Each row is a point on a landscape with many peaks, with its height.
From any point a climber takes the steepest step (rise divided by distance) to one of its 2 nearest points. It stops when none of these is higher. Distance is the straight distance between rows; heights are no part of it.
K984: 142,122,110,118,118,146,121,126,159,125,143,121,198,141,126,142,151,79,124,120,105,88,122,107,60,179,152,90,123,158,110,125,172,163,147,142,90,83,141,89,97,151,148,143,128,117,139,135,120,124,130,165,126,132,119,102,136  (h 445)
K224: 134,127,127,103,131,124,134,115,152,131,110,82,121,143,88,151,189,99,118,111,176,123,136,173,138,145,152,120,89,165,116,127,116,104,120,149,107,131,117,131,107,96,151,105,100,150,159,102,107,100,100,146,127,116,136,125,118  (h 836)
K407: 139,143,92,87,126,117,162,114,114,119,100,96,140,155,131,139,192,89,121,89,153,146,148,159,129,181,163,163,106,146,99,149,131,102,128,136,109,113,171,137,107,152,146,127,118,158,183,106,119,87,111,125,143,93,141,122,107  (h 783)
K881: 171,105,157,155,81,124,126,104,108,103,134,135,112,133,157,84,153,95,102,109,109,104,114,143,135,151,146,141,145,151,157,160,182,118,136,99,118,132,160,100,77,125,119,135,98,111,148,148,136,202,159,133,57,161,144,89,184  (h 483)
K627: 140,122,93,99,114,94,121,132,136,124,142,127,108,152,113,130,156,109,143,109,122,114,106,147,102,173,135,143,150,204,104,172,137,82,141,133,133,144,125,125,141,124,158,102,148,168,182,115,144,136,90,169,143,135,142,115,103  (h 687)
K174: 119,132,154,146,121,176,152,141,125,126,121,144,127,125,121,109,140,91,134,98,120,111,160,96,105,144,143,112,94,98,124,116,160,170,159,136,104,101,129,46,120,96,128,117,73,83,116,137,106,136,158,187,93,128,88,95,160  (h 212)
K634: 158,121,102,101,166,96,116,136,153,151,139,79,88,116,77,159,139,159,137,123,195,121,93,155,143,87,123,98,94,122,87,113,123,93,123,135,105,199,92,158,160,105,170,122,157,117,157,113,125,103,92,120,174,102,94,167,101  (h 465)
K43: 121,101,142,136,123,147,111,125,174,137,125,120,108,115,102,131,146,94,134,144,126,61,128,134,123,129,135,125,114,156,109,96,125,113,139,161,89,111,110,123,109,101,144,121,79,126,130,110,110,127,124,173,112,146,135,94,124  (h 188)
K720: 113,115,140,133,165,131,125,140,147,170,126,135,164,111,128,121,62,196,159,162,114,132,103,112,156,68,101,128,145,99,108,84,143,162,93,146,119,119,145,168,142,146,130,143,158,120,94,139,177,169,137,133,129,169,139,111,138  (h 520)
K201: 104,134,147,157,91,155,132,124,107,123,135,113,160,138,155,120,113,121,100,150,108,149,113,123,135,143,114,146,154,108,168,130,145,178,159,88,150,116,151,109,136,127,102,131,107,122,119,128,138,146,158,104,80,141,163,106,145  (h 618)
K929: 128,131,173,150,128,181,143,146,122,134,109,142,154,124,126,95,120,125,130,110,118,120,134,111,139,122,132,141,125,97,150,110,186,171,158,141,106,110,163,51,104,113,141,139,60,85,100,133,128,152,173,170,77,124,99,85,179  (h 221)
K381: 104,149,143,136,98,147,123,117,139,115,115,85,109,153,139,143,148,127,102,147,128,123,98,97,110,138,144,69,137,103,144,182,106,177,170,97,147,99,115,106,91,138,96,137,95,96,162,146,79,96,193,119,108,121,159,118,143  (h 453)
K230: 146,89,181,150,127,141,153,99,80,95,87,138,115,143,125,108,140,148,142,144,151,121,129,159,188,111,89,69,133,92,174,142,125,122,123,136,124,92,115,133,118,129,127,131,161,109,113,119,102,133,149,97,99,130,158,77,114  (h 621)
K526: 150,126,164,159,120,137,158,123,96,128,109,129,149,137,134,92,116,147,146,154,120,138,134,127,159,108,102,130,151,114,165,119,171,174,115,137,129,86,162,121,132,143,115,113,123,114,89,136,143,169,176,103,83,157,165,58,123  (h 574)
K837: 143,102,121,117,90,135,158,115,108,97,121,139,149,133,155,119,153,73,109,79,104,111,151,155,79,202,166,143,116,161,108,149,177,112,145,132,122,133,155,107,99,122,129,137,120,133,155,123,138,132,111,131,108,123,122,115,129  (h 765)
K721: 102,129,117,154,100,127,130,122,84,92,124,119,108,149,130,129,133,119,94,145,108,137,115,127,134,142,123,139,143,122,149,161,106,141,145,82,167,128,104,135,145,121,100,130,133,130,141,88,79,87,124,87,119,104,150,144,136  (h 414)
K804: 114,160,102,127,91,144,126,117,115,88,132,99,117,176,122,140,144,129,112,142,130,144,102,127,112,137,131,95,149,122,158,179,92,163,169,82,145,109,112,145,105,149,91,121,121,122,165,112,87,101,145,107,117,99,148,122,118  (h 433)
K218: 111,116,93,127,167,139,107,161,163,163,119,156,133,126,127,171,115,178,127,131,126,146,118,99,132,106,119,113,113,122,130,106,92,158,138,115,107,133,111,159,170,161,151,132,112,130,120,143,133,73,105,138,193,101,119,187,138  (h 849)
K824: 130,129,141,135,138,150,139,110,143,131,124,90,108,147,95,137,191,117,86,123,163,144,142,137,148,108,133,126,95,109,123,114,95,148,181,119,102,118,106,124,138,128,124,122,77,118,144,109,82,90,127,125,136,104,122,132,146  (h 517)
K614: 150,134,144,124,110,144,127,100,117,110,108,104,148,167,156,109,139,128,129,141,124,141,97,121,126,116,128,85,145,127,160,189,136,166,129,123,118,79,152,134,68,173,121,108,127,101,165,148,127,147,186,108,95,129,161,69,139  (h 518)
K507: 146,157,90,65,165,125,117,167,118,145,128,109,130,144,129,169,135,134,123,95,178,153,138,158,119,110,151,134,103,146,116,109,147,95,99,147,112,124,148,139,142,140,169,124,149,145,177,96,142,58,113,140,163,91,123,136,103  (h 288)
K314: 154,146,108,129,135,117,117,142,109,116,134,143,91,117,144,107,138,124,118,115,104,151,135,153,134,138,124,177,152,157,120,156,119,83,118,131,142,174,134,143,128,131,153,109,155,147,122,116,153,136,110,111,158,130,126,144,106  (h 350)
K981: 110,151,90,128,124,131,129,150,96,125,127,149,110,149,129,120,119,130,122,142,113,152,136,123,132,129,105,154,153,133,124,138,106,112,134,122,158,145,118,146,150,143,124,138,149,147,131,107,130,104,105,92,171,106,132,153,106  (h 384)
K291: 146,107,148,124,133,109,110,120,152,133,113,141,104,109,121,123,143,118,130,129,130,85,121,132,137,114,139,137,113,167,115,103,156,81,116,165,97,129,131,133,103,118,155,127,118,154,125,119,140,166,103,176,117,158,134,113,116  (h 178)
K209: 87,124,179,164,100,155,126,124,111,142,135,161,104,113,128,105,70,149,130,148,116,115,109,108,145,116,122,109,143,77,156,83,127,148,137,123,161,91,109,133,151,108,92,158,93,121,106,143,100,138,141,119,75,154,166,102,176  (h 751)
K962: 150,119,165,128,105,132,133,100,110,101,134,114,135,163,164,105,150,120,108,130,118,118,101,140,119,141,149,118,149,121,159,190,162,145,133,111,128,132,184,102,73,149,122,113,110,106,171,149,141,175,179,102,78,148,133,81,166  (h 498)
K586: 146,142,147,127,121,109,149,118,111,141,152,166,116,113,162,97,93,146,143,129,112,141,129,152,157,99,112,138,157,119,140,117,122,105,71,143,143,165,151,156,101,113,90,120,168,134,73,147,157,208,133,109,115,158,110,120,117  (h 135)
K189: 128,120,145,143,133,114,105,99,136,92,154,98,82,134,86,136,150,139,168,163,162,94,79,118,137,99,101,92,150,134,127,162,88,102,148,109,131,156,75,167,149,108,129,109,134,106,140,106,69,167,116,141,140,143,156,115,95  (h 719)
K802: 129,99,148,121,146,134,145,115,163,131,122,139,164,99,141,131,124,110,132,101,138,120,187,122,98,129,150,138,85,110,119,71,142,123,114,177,94,83,122,112,153,112,151,122,104,146,101,129,149,113,106,152,130,136,93,123,115  (h 245)
K59: 140,110,176,143,94,124,127,107,108,110,104,122,90,124,128,94,158,86,100,131,127,106,118,150,145,126,156,135,118,126,156,163,149,108,144,120,150,130,148,112,89,101,108,133,95,121,147,115,104,159,148,130,69,143,142,95,156  (h 466)
K318: 137,109,161,142,114,125,125,103,123,106,100,114,102,152,127,105,146,119,123,155,126,112,96,123,124,113,154,74,140,117,168,180,112,124,140,122,122,98,142,132,85,142,109,120,105,94,173,136,99,144,176,129,101,150,166,75,137  (h 540)
K750: 109,140,101,124,163,113,179,142,124,133,132,180,100,96,144,118,106,153,151,108,114,169,171,135,154,157,102,159,88,129,138,107,108,125,93,120,144,187,138,124,150,120,97,157,146,140,97,168,147,105,114,99,161,115,106,188,133  (h 894)
K220: 100,121,118,127,138,107,161,146,132,147,127,154,122,105,141,116,93,116,170,112,109,134,181,130,87,173,124,158,98,123,122,94,129,95,112,159,135,143,128,125,172,106,128,136,125,159,129,158,126,95,101,137,155,112,122,179,104  (h 753)
K292: 139,142,135,107,109,154,117,118,126,112,119,92,150,158,147,127,164,97,109,124,110,129,126,133,111,144,139,121,130,134,133,170,161,173,156,115,120,121,160,79,79,150,136,123,97,117,172,127,144,131,171,126,107,120,120,108,169  (h 482)
K927: 97,142,142,171,113,153,100,147,135,135,113,127,157,147,128,159,91,132,120,163,96,133,85,70,124,146,96,99,159,126,136,132,100,163,163,100,134,80,134,125,130,132,87,162,85,126,84,150,102,111,165,156,123,148,189,135,146  (h 827)
K899: 115,128,137,142,113,133,105,128,130,124,126,141,119,113,138,99,128,116,127,163,103,116,124,115,124,108,115,140,155,148,136,127,131,123,135,138,134,128,116,145,109,135,113,121,123,135,121,109,124,151,127,132,102,147,145,116,122  (h 431)
K269: 104,136,123,124,134,131,158,158,129,156,123,165,148,107,164,131,80,163,142,125,96,167,145,116,146,141,100,183,117,140,139,96,116,133,104,132,150,172,136,125,162,149,102,146,131,139,95,161,177,120,121,103,140,131,115,172,147  (h 850)
K796: 119,127,114,140,134,118,160,120,138,138,131,134,177,112,148,101,104,106,134,86,94,122,187,112,49,175,146,158,107,107,122,104,151,132,119,161,99,90,135,105,185,128,124,151,93,121,122,147,124,120,94,131,154,114,110,140,107  (h 695)
K806: 152,168,99,127,177,76,124,145,119,133,132,138,136,130,142,139,95,166,146,126,135,170,126,144,137,82,112,147,139,124,121,151,139,125,65,130,153,169,145,138,141,146,141,113,202,112,129,151,181,144,130,101,176,131,111,152,105  (h 782)
K535: 161,121,165,143,135,112,127,111,129,137,138,144,93,100,121,110,121,128,145,113,112,130,138,144,161,84,118,127,143,132,139,107,109,84,86,152,121,155,142,142,93,123,115,131,153,153,97,128,125,199,132,126,119,154,96,122,120  (h 148)
K738: 122,110,145,125,155,159,144,121,154,134,125,114,109,128,118,125,169,127,118,118,149,110,153,134,127,113,140,130,80,108,124,98,107,130,141,160,94,115,96,130,138,109,134,128,80,124,124,120,110,89,103,140,135,120,109,135,127  (h 543)
K171: 118,127,169,139,86,139,130,124,83,118,123,128,162,135,151,101,102,139,136,166,126,146,115,122,146,153,97,136,149,122,170,143,147,170,126,105,146,86,142,127,134,131,97,131,153,111,97,130,149,171,171,91,88,156,191,83,115  (h 597)
K787: 144,146,98,128,134,117,148,133,98,91,110,147,140,138,118,153,116,172,140,120,151,165,130,115,154,101,118,128,147,107,136,135,95,131,81,118,151,144,132,151,147,170,120,121,185,132,141,137,128,103,122,64,168,72,119,157,96  (h 81)
K181: 93,144,156,173,120,140,112,147,114,139,139,136,124,117,121,125,85,139,145,169,105,108,93,90,122,114,99,107,151,102,143,99,94,161,170,120,155,91,111,135,142,138,100,155,106,108,93,125,93,130,155,141,108,153,176,122,135  (h 789)
K194: 146,129,107,82,139,61,98,140,147,137,163,99,106,153,80,174,175,142,109,123,208,116,79,149,154,128,138,108,127,198,123,138,129,78,111,127,134,154,122,130,125,103,186,102,147,140,192,111,127,124,105,179,148,106,143,122,113  (h 363)
K481: 116,127,171,139,105,130,124,113,118,117,111,105,93,141,117,112,180,78,94,115,145,125,135,141,142,129,149,125,103,113,140,160,131,148,164,102,152,146,127,98,112,95,109,118,92,109,149,114,72,116,163,114,87,117,133,119,170  (h 450)
K410: 124,106,130,102,166,135,128,120,176,157,122,122,106,99,123,133,117,146,130,131,143,101,145,142,124,108,135,119,92,124,106,74,117,104,140,173,99,159,105,162,141,115,147,128,130,145,126,126,141,88,106,142,152,128,97,144,114  (h 576)
K36: 156,101,155,140,152,106,113,115,129,140,131,137,74,120,111,117,154,144,138,123,156,94,109,131,161,71,128,109,137,141,130,118,119,76,102,155,118,153,129,171,123,111,150,131,152,147,119,124,112,179,102,152,125,174,113,120,118  (h 164)
K388: 76,117,96,131,65,144,113,153,96,147,146,145,155,105,171,115,85,90,132,115,87,105,148,124,99,205,135,159,120,134,116,111,162,136,154,95,149,111,114,115,158,130,111,165,112,135,97,121,142,115,95,120,97,119,136,145,146  (h 370)
K630: 114,157,161,158,124,165,120,130,130,109,103,100,126,148,109,158,167,133,99,136,129,149,108,92,131,100,150,79,142,83,156,141,113,185,155,121,118,91,140,103,103,153,116,122,87,91,143,147,78,92,172,136,124,123,129,103,155  (h 471)
K300: 92,135,116,134,108,143,121,118,100,112,126,96,92,144,125,123,174,90,81,125,115,131,122,154,140,162,162,148,112,118,133,151,126,140,169,94,166,130,110,115,136,100,101,139,90,122,150,100,65,89,114,111,102,113,140,139,172  (h 432)
K517: 89,145,140,143,128,127,106,165,106,151,151,156,166,110,139,83,65,140,143,148,98,119,118,98,131,123,89,169,167,133,110,103,132,134,112,111,137,134,117,143,130,131,115,128,149,130,97,130,173,181,143,131,123,162,147,130,127  (h 419)
K635: 133,123,121,118,119,98,117,110,132,106,141,119,97,151,118,125,167,107,128,141,121,111,101,132,123,148,134,143,143,175,141,184,111,88,159,109,156,146,109,140,107,119,135,112,124,145,177,109,120,172,111,157,116,154,138,127,126  (h 738)
K258: 99,156,86,139,125,156,92,156,164,144,130,115,148,150,132,149,108,132,123,157,95,128,103,85,122,139,99,116,173,143,103,133,106,163,162,111,131,94,126,122,109,144,117,146,106,140,103,124,116,104,153,162,144,145,151,134,121  (h 866)
K204: 135,133,114,111,191,121,127,136,150,143,134,122,131,109,138,143,109,167,124,129,139,146,142,120,144,85,140,131,118,107,118,89,133,117,110,154,113,147,124,148,133,137,151,132,164,125,131,125,161,106,112,132,168,126,94,144,126  (h 625)
K466: 134,136,148,136,122,129,157,109,91,119,133,149,116,111,140,116,101,140,123,142,116,174,142,155,163,101,123,129,152,100,163,111,118,110,91,143,167,144,136,131,106,117,90,128,153,133,62,140,126,167,145,71,96,144,129,123,121  (h 121)
K294: 174,121,113,103,155,85,148,147,135,153,153,163,107,89,166,145,88,129,152,93,116,140,142,178,113,121,126,144,118,162,100,127,169,84,60,153,105,154,146,121,107,107,160,114,176,129,97,168,191,165,124,156,152,165,84,157,104  (h 304)
K196: 112,146,148,146,109,155,122,124,119,115,120,106,125,162,106,157,185,124,76,111,151,160,124,112,132,112,136,128,127,107,155,140,95,167,164,83,131,99,121,103,132,148,107,120,95,110,152,130,72,78,146,106,132,92,142,125,169  (h 491)
K628: 108,111,147,149,155,128,128,138,159,149,131,161,158,117,111,155,105,197,117,156,118,139,108,89,157,83,117,105,118,93,139,82,82,177,140,119,108,113,104,160,169,167,125,142,116,129,115,154,142,109,119,125,150,119,112,154,146  (h 787)
K99: 125,105,111,126,54,139,133,107,77,111,148,116,134,111,176,98,138,77,97,93,98,121,160,150,117,202,158,171,121,133,121,158,178,142,147,101,137,140,159,109,97,118,123,154,138,106,123,114,143,140,126,127,76,127,139,108,154  (h 740)
K952: 92,115,127,143,110,158,144,139,112,158,146,163,155,115,161,121,85,147,111,126,99,151,145,120,155,149,122,173,127,125,161,96,127,165,117,118,163,135,145,111,161,133,97,147,115,126,67,160,151,143,134,85,93,133,128,140,173  (h 813)
K53: 117,157,83,126,133,141,99,159,170,146,121,137,137,147,131,180,126,160,112,147,122,129,108,69,123,116,119,106,152,142,116,118,94,165,144,101,121,114,114,150,140,161,137,134,98,148,111,113,103,76,132,158,168,115,130,162,119  (h 919)
K125: 142,135,122,134,137,122,114,105,117,98,123,101,109,126,94,127,153,134,133,147,168,125,114,126,141,82,124,123,151,137,122,153,88,103,119,135,127,151,94,153,135,137,136,110,171,134,154,79,97,119,104,98,152,114,134,144,98  (h 701)
K275: 133,130,96,105,148,85,83,160,184,156,157,117,113,140,112,149,130,132,151,125,133,103,118,128,88,134,125,127,135,175,80,155,142,99,140,138,143,149,92,126,154,104,181,84,136,145,141,132,148,126,99,186,178,144,137,112,83  (h 548)
K799: 123,140,130,150,119,138,131,120,144,112,140,134,184,132,114,111,137,78,119,83,100,104,170,90,44,172,157,127,100,100,122,109,153,152,152,147,113,88,140,91,157,112,120,118,66,105,121,127,105,128,96,142,124,104,103,126,132  (h 670)
K498: 89,129,127,138,94,159,134,136,111,122,139,133,141,135,159,109,140,91,98,119,102,137,148,125,117,165,134,151,115,132,152,140,136,162,163,110,146,130,146,90,126,133,120,130,96,118,127,125,147,119,131,113,85,119,125,129,164  (h 635)
K691: 109,142,147,138,117,179,133,137,150,126,117,104,130,142,122,149,174,81,127,128,119,109,141,96,127,128,139,110,101,116,121,137,149,169,175,129,110,85,129,81,113,124,131,105,75,94,135,144,107,95,162,181,114,130,125,110,169  (h 204)
K621: 122,122,161,141,136,136,156,123,115,156,133,143,163,113,128,103,72,176,134,164,104,135,126,114,153,97,96,122,166,103,141,90,130,159,106,151,130,101,135,132,142,143,93,127,145,115,78,146,149,187,150,106,103,165,153,87,133  (h 547)
K457: 91,116,127,139,153,123,98,154,132,159,120,149,128,107,104,125,64,174,143,180,98,126,107,74,121,101,90,107,166,124,102,101,105,135,135,111,151,143,100,157,149,117,114,134,147,138,112,154,152,133,138,146,164,138,146,166,136  (h 468)
K104: 86,106,113,127,117,126,161,147,139,158,136,165,168,110,168,107,95,116,149,89,94,125,173,110,74,209,129,160,107,133,143,94,133,131,130,141,117,105,137,109,179,122,110,140,103,143,105,160,134,107,97,136,149,108,125,166,141  (h 720)
K149: 165,95,188,149,111,117,137,82,117,93,90,125,110,145,112,101,166,123,105,134,157,133,109,157,170,104,135,76,140,110,176,159,134,121,128,137,122,115,141,137,87,133,136,124,132,118,145,105,101,153,159,115,102,121,157,87,137  (h 572)
K377: 162,138,112,114,141,97,136,139,111,120,148,154,105,103,149,119,117,112,159,86,106,126,148,165,117,144,128,174,135,158,103,140,151,78,79,139,129,164,148,129,118,135,161,111,163,150,104,125,180,165,109,141,152,162,108,152,112  (h 325)
K460: 156,115,128,127,157,97,171,118,148,124,138,142,135,103,152,148,72,109,171,77,126,154,177,195,77,151,161,152,102,114,96,110,152,82,64,170,97,118,171,119,115,126,137,149,149,160,104,157,165,114,135,133,146,119,79,157,83  (h 270)
K137: 94,119,128,134,101,165,140,117,121,115,132,125,165,125,150,130,160,68,120,97,100,122,166,111,84,182,148,136,108,124,125,131,153,150,169,117,115,87,151,74,135,113,119,121,86,104,128,135,125,114,121,143,115,100,121,126,154  (h 651)
K52: 158,123,137,128,139,92,112,117,108,93,149,111,91,151,88,124,173,126,154,145,172,106,87,119,120,106,135,108,166,155,153,196,75,92,139,115,151,148,108,159,136,118,130,85,150,139,176,115,100,171,107,149,116,148,147,124,101  (h 798)
K39: 131,108,138,122,125,146,123,123,146,127,118,139,164,120,146,110,131,110,112,117,116,114,159,121,103,152,137,162,115,137,121,108,166,153,138,143,99,93,135,96,125,144,144,129,113,128,102,123,164,123,128,138,96,152,108,110,125  (h 236)
K89: 87,141,97,117,97,132,100,136,125,120,142,119,102,152,123,120,136,101,114,164,97,126,113,116,115,136,114,142,147,149,134,148,107,121,160,108,151,139,113,136,122,125,124,134,129,151,139,96,118,111,133,125,123,114,147,115,114  (h 413)
K654: 151,130,123,121,128,112,136,100,112,113,111,85,95,147,83,140,190,102,97,128,169,123,128,165,162,117,128,136,123,148,138,136,105,91,122,129,127,146,114,145,102,123,132,125,133,147,154,80,86,115,123,101,125,120,134,139,122  (h 777)
K618: 126,159,92,84,93,161,111,105,171,125,134,95,148,159,149,145,143,108,114,124,123,100,110,111,96,158,148,81,145,160,117,190,141,159,163,114,110,90,158,90,67,182,141,127,115,124,177,136,131,126,179,134,123,106,101,111,175  (h 467)
K722: 165,150,99,87,138,97,95,143,124,130,141,104,113,139,123,159,166,126,100,110,171,148,106,152,136,106,156,120,132,188,119,154,130,91,101,139,120,131,136,145,121,139,185,110,160,159,187,99,137,91,109,146,163,113,127,125,99  (h 326)
K579: 137,154,72,72,107,152,131,124,140,136,115,91,135,169,142,144,176,83,122,95,147,130,133,146,111,165,154,111,128,159,110,152,149,131,147,125,121,98,145,115,101,165,149,121,121,143,199,111,117,93,125,141,140,87,119,115,122  (h 835)
K603: 123,132,154,143,105,160,110,122,155,125,107,104,101,128,113,128,157,94,135,149,116,72,119,118,129,135,138,124,94,108,118,136,123,141,167,130,124,119,117,107,90,118,127,121,60,105,129,128,106,117,145,167,102,140,139,89,150  (h 196)
K54: 173,123,95,129,177,96,151,114,133,126,114,125,108,83,97,133,92,159,135,131,144,165,131,143,166,83,119,107,107,100,118,109,109,103,93,125,114,201,115,160,141,95,117,158,176,100,145,173,137,122,103,124,169,131,63,184,112  (h 617)
K759: 97,124,113,113,136,123,145,126,131,140,130,147,89,105,135,118,118,125,130,106,124,124,170,147,128,150,128,166,97,122,117,82,114,101,143,137,146,144,102,131,156,97,100,135,113,146,105,131,104,99,101,119,134,120,117,168,139  (h 797)
K716: 135,125,144,144,119,149,115,148,123,142,130,138,169,111,124,79,120,113,127,122,120,108,136,97,120,151,119,163,116,113,131,94,187,164,146,131,113,105,129,74,95,128,125,143,88,97,79,128,149,163,161,132,78,147,101,88,160  (h 229)
K710: 155,110,143,137,139,117,175,103,148,104,122,144,166,105,143,127,105,97,133,68,137,121,176,160,76,142,169,155,109,108,103,85,159,93,91,170,98,103,159,119,129,105,128,131,115,154,98,134,137,117,99,140,129,128,94,124,112  (h 255)
K736: 123,127,116,123,154,106,73,155,175,166,167,129,99,115,105,123,105,134,171,161,120,87,111,118,111,89,114,125,160,144,88,135,130,107,154,134,146,146,75,154,135,102,164,97,125,124,121,132,146,151,117,192,158,147,136,132,110  (h 493)
K516: 91,150,141,149,113,119,118,140,83,123,156,149,156,134,162,86,76,136,138,161,105,140,114,106,121,143,94,159,181,137,148,140,128,141,132,77,162,130,130,157,166,124,95,135,171,135,88,128,170,177,141,106,115,142,184,122,111  (h 400)
K763: 122,134,103,107,127,179,101,142,168,135,139,97,175,151,147,162,156,100,127,124,110,108,123,88,95,170,136,97,125,140,100,156,168,200,145,118,96,74,146,84,82,168,148,127,104,104,147,138,120,115,167,162,129,128,108,97,167  (h 456)
K408: 120,122,110,112,172,116,183,105,123,142,132,152,73,96,132,122,127,139,131,84,135,165,180,170,158,156,122,152,75,115,111,97,88,109,104,141,128,157,116,128,148,100,105,155,138,148,99,144,113,96,111,114,149,122,83,197,139  (h 846)
K353: 156,152,105,129,189,94,164,130,137,134,121,152,123,109,122,141,83,175,129,120,136,190,132,140,155,82,111,123,112,116,116,117,122,127,63,126,133,198,144,131,138,130,123,147,185,108,122,181,174,104,119,93,176,121,77,181,111  (h 688)
K484: 127,135,97,123,147,130,138,144,117,110,110,125,117,127,96,148,113,172,130,119,154,150,127,132,145,99,115,125,120,96,120,125,82,115,107,111,121,159,99,145,175,144,120,129,144,133,152,123,103,93,102,70,183,91,98,193,115  (h 59)
K860: 163,119,105,118,119,103,153,105,122,113,111,125,127,137,140,145,169,94,124,90,127,129,147,181,114,174,163,150,118,167,115,127,148,88,115,137,122,115,163,130,105,137,153,126,134,168,135,111,144,117,114,134,133,116,125,127,105  (h 807)
K792: 131,129,140,141,128,131,87,135,151,153,145,131,92,122,110,105,128,130,158,161,119,70,113,104,117,108,116,130,160,140,135,124,106,98,143,145,127,135,89,161,118,127,144,118,116,116,133,111,112,175,132,171,113,157,137,108,112  (h 454)
K5: 145,96,142,137,137,143,146,119,135,110,103,175,175,117,110,159,122,194,135,149,152,148,121,98,165,87,114,77,114,70,147,94,73,162,131,131,104,107,104,162,174,152,113,138,152,127,110,119,105,118,101,86,137,116,118,142,147  (h 733)
K513: 147,132,84,97,123,90,119,156,133,149,134,124,128,135,115,136,124,105,166,111,132,125,117,152,84,160,143,140,117,154,79,158,152,77,128,155,138,145,128,121,148,130,177,110,155,161,170,132,146,110,100,154,186,123,142,126,74  (h 620)
K947: 101,136,154,146,103,150,114,129,110,139,145,162,120,95,150,99,90,130,111,128,117,128,143,122,161,112,123,158,128,89,153,76,131,138,132,129,171,130,106,128,136,113,94,159,112,122,81,133,121,145,135,91,80,144,128,134,162  (h 781)
K48: 143,131,108,126,135,139,138,97,120,113,119,109,107,112,83,126,136,172,135,130,164,124,128,142,171,96,115,133,105,97,106,119,86,86,105,134,119,189,102,158,149,90,105,131,164,138,138,114,83,119,80,69,142,111,83,179,107  (h 37)
K84: 124,126,149,147,106,125,145,119,77,84,132,131,138,131,149,126,132,123,101,135,124,162,138,151,161,128,112,140,140,110,173,138,113,141,116,115,176,131,141,131,119,139,99,121,163,131,101,126,128,142,147,63,100,121,149,128,124  (h 109)
K786: 134,145,132,135,121,124,157,128,83,110,110,154,165,148,156,142,117,162,133,135,134,170,132,126,153,131,109,149,137,130,164,138,99,158,78,121,148,139,143,138,155,173,101,113,177,134,93,142,151,122,123,55,126,94,160,140,110  (h 98)
K352: 80,138,105,142,136,131,106,175,121,165,131,165,135,119,117,114,63,147,154,160,86,121,126,104,112,146,105,160,176,136,106,127,109,116,135,106,166,157,100,140,155,114,107,141,135,137,99,142,165,133,131,123,144,125,141,163,118  (h 442)
K465: 75,143,112,140,81,140,99,146,99,134,153,144,137,126,167,109,90,102,114,152,89,141,124,119,128,162,108,172,163,134,131,128,132,122,142,88,143,131,133,143,139,126,100,156,121,128,94,109,154,138,114,111,109,134,151,130,137  (h 382)
K520: 168,112,130,102,139,110,170,118,166,140,144,153,136,78,146,142,73,131,155,97,122,137,169,187,117,117,132,135,105,139,116,78,154,97,60,157,99,128,152,125,91,103,139,140,158,156,81,150,185,143,135,147,136,152,61,138,97  (h 286)
K664: 93,117,138,144,165,115,102,152,125,162,128,147,180,126,119,127,64,191,158,176,102,145,100,68,131,87,93,104,163,129,97,128,115,169,101,108,134,117,126,154,153,138,114,131,164,124,87,132,160,160,158,138,147,157,157,147,143  (h 494)
K661: 157,117,131,128,139,91,106,113,121,102,127,100,103,120,79,127,151,148,175,158,189,101,89,124,144,92,115,83,125,103,110,160,101,103,121,116,124,158,81,153,164,104,148,106,169,119,152,103,104,154,90,118,163,105,139,144,88  (h 628)
K343: 128,138,112,115,164,110,97,154,131,137,122,132,143,124,145,144,94,164,128,156,126,148,124,112,128,74,107,139,156,145,119,133,135,133,99,122,140,139,127,141,144,160,147,104,164,135,122,113,172,124,124,114,164,135,127,137,103  (h 692)
K954: 166,117,118,116,186,81,97,131,142,144,132,103,90,92,89,136,126,154,135,134,146,130,115,138,148,68,121,94,104,114,93,114,134,85,117,134,125,194,105,160,145,87,154,129,189,98,147,156,148,140,102,131,175,135,87,157,111  (h 539)
K445: 153,129,109,89,116,131,129,93,147,128,113,88,134,159,110,158,191,96,113,128,164,111,117,148,120,132,168,105,102,167,129,147,135,126,136,138,115,104,138,109,86,128,150,112,99,136,199,122,122,101,132,150,129,109,130,101,144  (h 889)
K847: 137,125,117,91,156,127,132,143,154,129,129,111,177,142,135,169,135,128,117,88,168,138,139,133,83,141,164,121,103,136,102,102,159,126,102,161,100,85,156,128,138,127,177,126,135,153,162,115,124,65,107,155,147,110,121,108,108  (h 260)
K813: 157,127,111,88,147,90,94,140,162,149,159,80,94,145,73,172,174,161,132,126,211,100,70,150,143,108,131,87,98,139,97,131,130,74,118,124,111,174,121,153,143,117,193,116,141,121,163,92,118,132,96,159,154,93,137,128,102  (h 403)
K667: 149,105,178,145,124,155,141,103,103,101,88,152,149,134,123,148,128,186,135,157,159,147,138,122,194,98,102,71,123,71,159,116,111,165,132,146,110,104,109,142,148,143,118,147,150,115,104,123,117,135,134,89,104,122,142,100,121  (h 676)

For each start below, name the point where the climber stops.
K388 => K750
K899 => K52
K786 => K52
K847 => K806
K39 => K52

Call two points neighbours if one is among the 2 nearest of the other. Go from one point of each pair to the other, from neighbour to neighbour, staying as high as possible. Name the lowest point that can't be avoided.
K860 / K806 => K721
K52 / K53 => K661
K445 / K53 => K498
K750 / K53 => K209
K860 / K445 => K407
